Points on a hilly landscape, in no order, each with its height.
From any point a ball rolls to the lowest of the 2 points nearest to it. It stops when none of these is lower. Distance is the straight distance between rows; heights are no part of it.
Z548: [10,6,-4,7,3,-1,-15,-13,-12,-2,-7,14,-23,-16,20,-10,-30,-9,1,26,11,2]  (h 76.3)
Z4: [-23,24,-8,14,17,12,-32,-20,22,-13,0,-7,10,6,12,-3,-2,-2,-7,9,-30,-5]  (h 61.3)
Z791: [11,-2,-26,-4,14,-4,-6,-4,-6,8,9,15,-6,1,13,-17,6,12,4,5,-12,-18]  (h 18.6)
Z251: [-31,9,-21,13,16,-10,-31,-12,24,7,0,6,35,21,8,14,0,25,-5,-8,-12,-14]  (h 66.5)
Z963: [-1,-1,-10,-5,15,16,11,-1,-19,21,-21,30,-8,22,1,3,-8,-9,-5,-21,8,-32]  (h 67.5)
Z244: [24,31,0,22,-11,39,15,-18,-14,6,-44,-7,-33,-19,7,-18,-8,2,-12,9,21,4]  (h 78.8)
Z529: [-26,8,3,-13,13,-8,4,23,6,-4,3,-9,-3,28,13,10,18,29,12,-7,-7,5]  (h 28.4)
Z879: [-15,42,-13,-7,8,11,-17,-17,2,-8,1,-1,-1,4,7,-15,27,16,3,-13,-17,-32]  (h 32.9)
Z722: [-8,-7,26,-2,-3,-19,3,2,12,10,33,-17,21,-16,-6,41,-11,13,19,-4,37,14]  (h 42.6)
Z72: [16,14,24,5,5,15,-5,32,14,-13,4,-12,-14,35,-10,-8,16,-2,-16,28,12,7]  (h 31.3)
Z229: [-21,21,21,15,3,13,-21,20,24,8,8,-25,14,18,-13,1,-8,16,-7,11,-9,1]  (h 11.6)
Z363: [25,-2,-8,-10,3,10,25,23,-10,0,-6,-1,-41,2,-24,-16,-6,1,-2,13,19,6]  (h 42.3)
Z225: [22,28,10,10,-14,27,-4,17,21,15,-3,-14,0,-2,-17,-16,17,2,-13,18,-3,-12]  (h 43.7)
Z324: [-1,-18,17,-10,-8,-15,20,21,-5,9,22,-22,19,10,-16,10,8,33,19,-11,6,14]  (h 35.5)
Z351: [-13,14,-10,-11,18,-3,-18,6,8,-14,-3,8,3,-9,18,-3,33,16,5,-13,-22,-23]  (h 27.4)
Z312: [-47,-2,-10,2,6,-16,-9,15,-5,0,11,-11,28,38,2,9,-9,30,6,5,21,7]  (h 12.1)
Z939: [13,10,-8,10,15,-17,-13,-20,11,-5,16,11,-4,-10,32,-4,-16,-6,11,24,-7,7]  (h 75.6)
Z404: [14,-19,20,7,-26,-27,2,-2,-2,-7,16,-14,3,-26,4,-1,-10,1,13,13,-8,27]  (h 47.4)
Z77: [-8,-38,-32,-21,3,-31,11,-24,-2,-19,14,3,20,-2,-13,-3,21,-2,2,-25,-19,14]  (h 14.1)
Z902: [-7,19,-14,-3,28,33,-20,-10,7,6,-4,12,-18,22,-16,-12,-21,-12,-10,1,0,-27]  (h 60.4)
Z445: [-2,-33,-22,-6,-12,-37,9,-27,10,3,25,10,27,2,-1,-1,8,-8,12,-28,-18,23]  (h 21.3)
Z567: [-8,2,5,-5,18,26,26,16,-33,18,-33,2,-27,4,-14,8,-6,14,-2,-11,20,-13]  (h 69.7)
Z686: [-4,17,-14,9,8,52,-24,-22,8,5,-14,4,-10,-3,-25,-18,-33,-1,-16,8,-8,-14]  (h 61.6)
Z378: [-8,10,-12,-6,20,5,-24,2,21,-3,3,19,-1,25,4,0,-1,-21,-9,-1,-8,-22]  (h 58.2)
Z777: [-42,2,4,9,-2,0,-8,18,18,22,-1,-11,45,8,-6,25,-24,12,-7,-2,9,0]  (h 29.0)
Z916: [-24,3,-10,21,8,-5,-33,-25,20,1,15,-14,36,12,9,4,-24,5,0,5,-16,-1]  (h 63.9)
Z572: [11,-22,0,-11,1,-17,8,0,-8,5,53,10,15,20,-12,-11,4,14,13,-2,11,6]  (h 34.7)
Z468: [-15,15,21,16,22,35,19,-2,-30,18,-40,-8,-32,-6,-6,8,8,15,-8,-14,25,-8]  (h 70.9)
Z309: [-24,0,22,16,6,9,6,-13,-35,19,-47,-7,-32,-21,6,7,-1,28,5,-13,15,-2]  (h 72.6)
Z502: [30,-16,1,-6,-11,-3,25,4,-1,-13,4,-6,-19,-24,-20,-10,12,-7,-3,6,-15,24]  (h 25.6)
Z760: [9,-2,-16,-12,9,-24,8,-1,8,2,9,4,-12,-14,9,-4,10,14,9,1,-24,1]  (h 23.2)
Z218: [16,9,15,-4,2,27,11,18,-4,-6,-17,7,-26,-8,-6,-2,10,-22,-19,-2,-3,-21]  (h 48.0)
Z781: [-15,24,-9,0,17,26,2,-20,-17,16,-34,21,-24,0,3,-7,-8,-2,-7,-17,1,-30]  (h 66.6)
Z175: [-2,17,-10,5,-12,19,-30,-21,-11,-6,-24,23,-4,-21,19,-12,8,-5,3,0,-3,-24]  (h 64.4)
Z864: [-14,-11,-18,7,4,-18,-17,-6,-9,0,26,15,45,35,8,3,17,-9,-17,1,20,3]  (h 61.4)
Z579: [-13,12,4,-9,15,6,-3,25,13,-13,-5,-6,-9,6,12,11,36,8,-6,-3,-17,-7]  (h 34.8)
Z520: [4,-33,-18,-16,11,-26,0,0,-19,-17,24,3,16,4,4,5,15,-1,-3,-4,-12,9]  (h 21.5)
Z143: [-21,30,-4,16,3,-8,9,-5,8,8,-19,-24,-14,-1,27,18,-3,22,24,4,-13,8]  (h 84.0)
Z762: [28,-16,-4,-17,3,2,9,11,-12,-2,27,4,-12,4,-18,-13,0,2,14,7,17,8]  (h 38.9)
Z485: [16,-23,1,-5,-14,-10,-15,0,6,-6,-10,32,-8,-29,5,3,-8,-20,11,1,1,0]  (h 39.2)
Z598: [7,-35,-1,-14,-19,-8,9,-16,-16,8,-33,16,-25,-31,-29,-10,-28,-5,18,-5,0,13]  (h 70.7)
Z352: [-21,29,-7,12,-2,30,-34,-35,2,-13,-16,6,3,-16,13,-16,-9,-13,-2,0,-19,-15]  (h 63.1)
Z823: [5,27,24,11,1,18,-6,27,24,0,2,-23,0,39,-13,-7,17,27,-3,20,-5,5]  (h 23.0)
Z222: [-1,13,-2,-3,-7,22,0,-19,-11,8,-38,28,-28,-21,21,-8,-15,-2,13,-11,-2,-20]  (h 65.6)
Z110: [23,-2,12,-1,-8,23,41,14,-8,-2,-26,-12,-40,-14,-28,4,-3,0,-17,8,18,7]  (h 44.8)
Z841: [2,-1,10,12,-12,1,-33,-5,0,-11,-5,12,15,-9,27,3,-17,-40,-19,14,4,-5]  (h 70.1)
Z507: [-12,-7,-13,9,5,-9,-25,-5,-10,-10,10,1,46,20,17,1,3,-10,-29,9,-5,-12]  (h 64.5)
Z283: [-15,3,8,9,7,-3,-22,1,-9,-4,8,-8,24,8,25,6,3,-24,-14,13,-10,-9]  (h 67.1)
Z213: [3,-5,-10,20,-9,-9,-40,-25,1,-11,1,19,29,-8,32,4,-9,-30,-2,9,13,3]  (h 72.3)
Z321: [39,-13,26,-6,-26,-14,21,-1,-8,-2,24,-1,-6,-7,-12,0,-18,-24,3,3,5,-2]  (h 34.2)
Z360: [-27,-16,-18,-5,10,-35,15,-11,21,20,11,8,16,11,19,30,-14,15,22,-25,19,7]  (h 39.4)
Z768: [31,1,21,-6,-15,18,9,35,-1,-15,13,-11,-21,26,-20,-17,14,0,-18,14,19,-1]  (h 37.7)
Z602: [23,3,22,-6,-2,-1,22,21,18,-13,-2,-5,-20,10,0,3,23,-22,-11,1,-10,-1]  (h 52.0)
Z341: [10,1,10,-11,10,3,5,11,17,-2,10,10,-12,24,10,-2,3,-20,-3,-4,-9,-9]  (h 55.4)
Z30: [-13,-34,-5,-2,-10,-39,10,-13,19,-1,4,8,23,-15,6,16,5,7,21,-23,-15,10]  (h 28.8)
Z805: [17,21,16,5,-14,15,-13,11,4,6,0,-12,2,-11,10,-6,4,-10,-13,23,-16,-13]  (h 40.6)
Z498: [-26,6,14,3,1,-8,-12,12,17,17,17,-18,28,-3,-6,31,-24,8,1,9,29,8]  (h 35.7)
Z49: [1,-31,-15,-23,3,-11,21,-15,-13,-20,-1,14,-8,4,-17,-14,-3,-34,-1,-21,-21,13]  (h 31.8)
Z432: [20,-19,13,-22,-15,-12,18,-15,-5,-14,5,-2,-14,-14,-51,-8,-28,-39,-3,-1,-5,23]  (h 37.8)
Z848: [-3,14,11,13,-15,6,-1,4,17,6,-17,-11,-12,-29,17,6,31,27,12,12,-18,16]  (h 82.0)
Z26: [24,32,5,9,6,32,18,9,11,-14,-16,-20,-9,11,-5,-14,44,5,-5,-2,13,1]  (h 79.8)
Z20: [4,47,2,14,-13,30,-6,-11,-13,1,-9,-14,-6,-13,14,-23,14,-1,-16,11,-17,-10]  (h 37.2)
Z638: [31,-8,20,5,-16,-1,-3,-4,-6,0,19,10,12,-17,-8,-4,-18,-26,-10,14,16,-11]  (h 39.6)
Z854: [-22,11,-4,8,-1,-15,12,6,4,9,4,-27,-1,3,18,12,-26,30,25,5,6,21]  (h 84.6)
Z996: [21,-11,-3,-5,-1,1,-7,10,-4,-2,16,16,16,-6,-5,-1,-1,-13,-24,9,11,-19]  (h 45.4)
Z736: [15,-30,-24,-3,1,-25,6,-19,-22,-7,17,16,11,-16,2,-9,-3,-8,2,-2,7,11]  (h 28.7)
Z622: [-36,25,-1,8,15,6,-20,18,29,18,-6,-13,18,8,-6,27,-15,20,2,6,-13,1]  (h 21.9)
Z503: [-21,-11,-18,19,2,-28,2,-13,-13,-4,31,-6,42,26,8,20,8,8,-2,-8,25,20]  (h 58.1)
Z78: [33,-19,13,-9,-31,-1,26,18,-4,-3,2,-3,-17,-17,-22,-10,-11,-11,-2,4,-2,-2]  (h 30.3)
Z811: [14,-36,-21,0,-14,-13,-5,-20,-9,-3,0,36,-1,-34,-3,-12,-9,-16,7,-2,21,6]  (h 33.8)
Z277: [10,8,5,13,-3,26,-19,-3,0,18,-15,14,-17,-12,-1,-7,-33,-22,-14,21,14,-12]  (h 77.1)
Z518: [-6,-24,2,-20,5,-18,13,20,0,-12,11,-13,2,5,-17,-3,16,-4,2,-4,-21,17]  (h 10.2)
Z450: [11,15,-22,-8,11,7,15,-11,-24,-8,-12,8,-34,-6,7,-15,4,2,3,-4,-11,-6]  (h 23.8)
Z504: [12,10,14,12,-10,24,5,-5,-16,17,-44,-1,-25,-9,1,3,-25,-9,-12,8,17,-8]  (h 78.1)
Z417: [-2,-4,4,17,-5,-31,-27,-23,7,-5,13,6,17,-7,32,14,-11,-8,6,17,6,14]  (h 74.3)
Z484: [-2,-22,4,4,-17,-30,-1,-11,-23,-14,28,-15,22,-17,13,14,-3,6,13,1,2,25]  (h 52.1)
Z285: [15,-10,10,-14,-3,10,2,39,-14,1,5,6,-4,13,-22,-8,-3,-11,-22,12,21,-15]  (h 42.4)
Z247: [14,-12,4,-15,-10,4,6,13,7,-4,-14,21,-11,-28,2,2,12,-31,-7,-4,-7,-7]  (h 43.9)
Z483: [-19,-5,-8,-4,9,-19,-4,13,-2,6,20,-6,19,31,14,-3,7,21,8,-3,-4,-6]  (h 21.8)
Z79: [0,-34,6,-7,-9,-6,16,-7,-21,21,-42,13,-14,-18,-29,6,-27,-7,-3,-16,14,3]  (h 69.8)
Z207: [-1,-17,20,-2,13,-27,7,12,21,-4,28,-11,18,5,-2,29,2,-6,13,-10,18,23]  (h 42.1)
Z129: [11,-29,0,-25,-19,-19,9,-25,-3,-15,-1,8,0,-5,-20,-11,-19,-40,8,-16,-19,25]  (h 34.9)
Z163: [-19,16,2,15,-1,-11,-17,1,14,5,-10,-11,11,-19,29,13,7,18,14,7,-20,5]  (h 83.2)
Z595: [7,-12,24,0,-14,-28,18,22,3,0,20,-27,-3,-9,-10,9,3,21,2,9,5,23]  (h 41.2)
Z67: [14,-17,10,-16,3,-9,15,22,13,-23,8,-15,-12,-20,-33,7,14,-5,-12,-1,-21,22]  (h 19.4)
Z215: [5,-25,-4,-12,5,12,20,11,-31,14,-29,17,-18,3,-11,4,-24,-9,-5,-12,20,-12]  (h 68.6)
Z799: [-9,52,-15,2,6,41,-4,-12,-2,0,-10,-2,-10,-1,-3,-26,14,-1,-3,-4,-10,-11]  (h 35.6)
Z618: [-23,-11,0,-8,17,-30,7,21,16,0,16,-6,10,22,5,34,0,6,26,-12,21,8]  (h 35.3)
Z99: [27,37,-4,20,-9,50,19,-9,1,0,-26,-10,-14,-5,-4,-18,19,-2,-12,1,22,-4]  (h 79.3)
Z303: [15,41,-3,-4,7,26,12,7,17,-9,-2,-10,-22,-4,1,-10,54,6,0,-19,-5,-6]  (h 80.4)
Z974: [4,-17,-20,-22,1,0,16,-13,-9,-15,-13,17,-19,5,2,-9,11,-8,11,-18,-25,-11]  (h 27.9)
Z993: [-15,-21,-2,7,-8,-34,11,-8,-17,5,24,-17,34,11,21,14,-10,10,12,-6,10,21]  (h 55.2)
Z517: [-8,-19,7,-4,0,-14,4,14,2,17,35,-2,37,36,-7,-5,-1,31,20,-3,8,-3]  (h 29.1)
Z159: [-38,1,-11,5,6,5,-24,1,16,18,4,-7,36,39,-10,1,-1,39,-2,-14,-15,-10]  (h 68.4)
Z403: [9,25,1,5,-5,13,15,-9,2,-12,-11,-8,-25,-23,9,-8,42,12,8,-6,-27,5]  (h 81.0)

For each start below, name the point where the ball stops.
Z143 | Z483
Z996 | Z518
Z902 | Z77
Z548 | Z483
Z854 | Z483
Z963 | Z4
Z507 | Z483

Call two points neighbours if one is among the 2 nearest of the other. Go from one point of each pair to the other, from neighbour to neighbour, staying as low as possible. Name the highest point that can't be avoided.
Z618 / Z77 | Z360
Z483 / Z351 | Z579
Z77 / Z518 | Z520
